Each scene shows the same named points in several views. A view is turned or mirrored, and shifted as a whole, has a little noise and may leave points out.
In the rows, 128 means zero.

Scene 1
View 1
q_714: [130 174 165 152 158  89 163 102 135  28 119 120 104 112 170 145 142 132
  69 189  88 156 109 100 119 130]
q_732: [131 120 177 134 162 108 136  99 130  35 113 100 118 115 146 148 136 113
  77 210 129 169 108  91 102  95]
q_628: [106 140 151 153 145 119 146  90 112  30 115 116 147 127 174 146 138 130
  93 182  80 142 105 101 115 115]
q_516: [129 122 136 130 111 150  94  84 118  58 118 106 151 117 123 157 127 100
  96 142 103 143 117 109  91 126]
q_797: [129 152 117 118 122 119 155 118 165 148  79 109  84 136  96 107 128  72
 108 108 121 116 138 148  91 136]
q_412: [121 109 117 112 107 155 116  98 135 122  83 104 131 142  94 126 122  70
 125 117 122 119 130 136  90 114]
q_558: [132 135 110 110 107 138 137 113 158 154  79 105  97 140  80 111 125  61
 118  94 128 113 139 151  88 135]
q_680: [110 104 158 134 154 129 140  93 117  42  99 102 148 130 155 136 133 115
 102 199 114 146 110  99 108  86]
q_893: [122 157 124 131 122 123 147 106 146 104  91 115 114 132 121 120 135  93
 104 123  99 122 128 134 104 135]
q_78: [121 113 117 110 115 145 131 106 148 142  76 101 116 140  88 114 124  63
 124 113 133 117 135 145  89 112]
q_96: [ 88 196 136 171 171  69 234 120 144  84  80 136  97 144 198  93 148 132
 102 169  61 104 118 133 146 123]
q_67: [109 148 165 153 168  98 173 102 129  36 105 117 119 127 179 136 138 129
  84 207  94 148 105 101 123 102]
View 2
q_628: [129 135 162 136 108 151 104 111  70 153 124 145  78 114 184 154 157 105
 166 158 141 118 134  79 114 121]
q_96: [167 111 180 165  43 169 137 123  71 103  80 206 155 145 152 122 181 141
 170 187 175 129 161  86  80 120]
q_893: [131 103 152 184 122 118 141 138  85 149 112 128 160 143 147 133 132 133
 140 152 123 123 144  98 147 152]
q_732: [111 130 110 114 122 139  90 113  94 148 142 161  79 128 164 128 155  58
 162 121 135 124 142 103 113 136]
q_714: [119 110 150 148  71 141 103 114  70 145 124 172  89 115 157 146 166  67
 163 145 151 100 145  85  94 134]
q_412: [126 119 132 173 180 111 140 147 103 161 122 101 164 153 157 127 114 148
 134 141 100 146 135 109 178 159]
q_680: [127 150 128 110 143 149  98 112  93 148 129 148  79 131 179 130 150 104
 167 141 133 141 133  94 124 125]
q_558: [130  96 131 203 157 100 161 162 103 151 113 113 203 165 131 120 112 148
 123 139 104 139 147 118 174 173]
q_67: [132 130 142 125  89 157  99 109  81 136 119 182  87 124 167 135 169  82
 170 149 155 120 148  87  96 123]
q_516: [106 128 147 157 154 114 116 127  77 178 139  96  99 118 176 161 125 103
 147 137 110 116 123  90 156 148]
q_78: [125 115 123 177 172 109 150 153 106 153 116 111 180 165 145 117 117 150
 128 137 105 149 141 115 176 167]
q_797: [133  90 132 202 134 107 157 157  99 141 107 134 199 163 128 115 127 137
 127 141 114 134 153 115 160 170]
View 3
q_516: [ 90 119 142 139  90 115 127 123 157 134 139 132 136 113 109 146 183  97
  97 139 145  99 193 126 123 106]
q_628: [101 107 114 118  65 121 117 124 116 120 168 163 140 121 138  88 202 107
 141 165 150  95 194 169 140 102]
q_78: [119 104 142  98 156 118 144 132 177 144 111 143 158 146 101 164 137 154
 110 149 154 157 175  80  96 129]
q_558: [123 111 152 100 160 126 145 135 179 131 107 126 173 154 101 184 128 170
 120 150 151 158 159  78 106 133]
q_96: [145 101  88  70  83 141 125 137  91  93 170 173 195 163 169  66 169 186
 210 204 160 131 157 168 159 134]
q_412: [113 109 141 111 139 112 141 130 175 148 113 142 151 136 103 156 142 137
  95 141 146 138 176  82 101 128]
q_714: [100 101 132 109  74 137 105 133 115  86 176 147 145 128 139 107 205 131
 171 187 159  95 188 200 144  85]
q_797: [125 106 151  93 155 135 139 137 169 115 118 131 179 156 113 173 133 181
 140 165 153 155 156 101 112 130]
q_893: [117 115 132 106 118 132 133 135 147 116 132 135 171 142 123 145 154 153
 136 161 153 130 165 118 127 126]
q_680: [ 99  89 121 103  95 103 114 120 136 140 161 182 113 120 121  86 193 102
 130 164 157 111 213 157 106  95]
q_67: [104  89 131  99  89 123 106 131 121 106 173 168 134 129 135  94 201 129
 165 183 163 111 196 191 128  90]
q_732: [ 88  83 153 108 104 112 100 127 138 116 172 167 103 117 115 109 207 110
 150 177 161 109 213 191 105  69]
View 4
q_67: [ 85  85 129 110 180  91  59 198 201 114 162 100 141 109  98 205 121 156
 148 156 106  85 131 169 137 111]
q_516: [107  93 153 156 108  58 106 159 163 155 171 130 162 142 145 166 136 182
 137 128  90 119  91 135 142 128]
q_714: [ 80  72 132 116 168  97  78 208 181 125 163  95 128 109  71 207 128 155
 150 147  89  88 113 147 137 116]
q_78: [127 154 151 144 110 105 144  92 137 124 141 154 165 118 155 143 122 168
  91 131 108 134 133 119 130  92]
q_412: [122 145 151 150 101  88 135 104 145 133 151 155 167 127 161 145 127 168
  95 130 108 133 121 123 137  97]
q_797: [117 156 144 130 130 141 156  97 135 105 132 150 143  94 112 153 116 147
  78 132 111 131 144 104 129  73]
q_96: [ 73 107 105  89 189 148  87 197 222  51 169 120 124  81  68 209 102 106
 106 158 117 117 124 140 141  52]
q_680: [100 100 136 124 157  62  60 169 193 131 163 112 168 131 146 184 127 176
 141 156 113  92 132 178 136 123]
View 5
q_714: [ 56 156 184 123 130 151 109 135 129 158 190 122 121 145 120 194 162 207
 158 105 115  95 115  94 193 101]
q_67: [ 53 142 172 142 136 158 115 141 138 145 178 127 140 129 112 213 152 207
 136 110  92  87 104 103 183 115]
q_516: [112 140 185 140  86 114 120 111 138 135 163 146 110 131 110 145 139 143
 122 135 153 123  96  74 124 117]
q_893: [ 93 151 158 120 120 131 102 107 139 151 142 140 142 143 136 177 156 114
 144 108 163 139 114 126 153 141]
q_558: [120 151 144 106 100 144  98  87 148 146 105 166 146 149 148 156 151  62
 140 112 206 177 127 129 109 166]
q_628: [ 74 144 187 150 122 115 119 134 132 141 186 123 128 128 105 187 145 183
 130 123 105  92  90  97 180 114]
q_412: [117 136 153 133  97 130 111  98 151 135 118 166 147 133 128 161 140  87
 121 128 173 151 109 115 107 158]
q_78: [114 137 146 124 105 146 110  97 154 138 108 172 156 134 134 170 142  81
 123 119 179 161 117 124 109 166]
q_797: [ 98 154 143 104 120 161  95  96 148 155 114 157 157 152 152 179 157  84
 150 103 186 161 132 137 134 159]
q_680: [ 82 127 174 155 112 148 124 133 148 127 160 151 139 117  98 191 135 187
 112 131  98  96  94  88 143 127]
q_732: [ 71 137 182 137 109 183 121 140 149 136 170 153 126 124 108 190 147 218
 128 119 108  98 112  70 136 109]
View 6
q_732: [103 131 160  85 140  84  86 164  62 100 110 161 128  74 161 118 128 139
 150 134  87 108 112 120 138 150]
q_893: [133 149 146 157 114 146  94 113 116 104 120 114 104 125 125 105  89 138
 169 116 115 138 148 130 118 146]
q_412: [128 158 142 176 135 130 116  96 158 134 138 106  96 115 141  93 105 145
 141 148 125 133 141 119 104 155]
q_680: [122 137 152  92 154  95  92 134  82 108 115 143 127  57 153 126 118 143
 123 122 105 124 115 107 155 152]
q_67: [130 126 160  83 121 107  66 153  43  79  97 152 137  64 138 126  97 136
 154  92  94 130 122 119 167 152]
q_96: [172 133 163 135  72 163  42 128  43  69  87 129 149  70  95 107  45 140
 171  44 111 163 154 135 188 163]
q_78: [129 158 145 196 121 139 109 101 159 139 141 108 104 114 140  80 101 151
 149 149 122 132 144 127 103 162]
q_628: [129 134 151  70 146 112  85 130  73  73 103 135 117  86 136 140 103 128
 144  97 110 138 131 111 160 136]
q_516: [112 147 139  97 165 110 119 121 129  96 124 119  88 121 154 132 122 128
 146 135 116 124 134 109 113 129]
q_558: [128 160 145 215 105 152 104 102 159 138 140 105  94 139 132  72  92 148
 169 145 118 132 153 137  90 164]
q_797: [132 154 151 203  92 157  91 114 135 125 129 115 108 134 127  70  85 148
 178 136 112 130 153 142 100 161]
q_714: [120 128 161  74 115 114  68 157  43  62  90 153 126 100 135 128  99 126
 180  93  94 125 131 127 149 135]

In a view up to two points have been moved. Name them for each view, in the order of its rows, or write none.
view 1 | none
view 2 | none
view 3 | q_67
view 4 | q_797
view 5 | q_558
view 6 | none
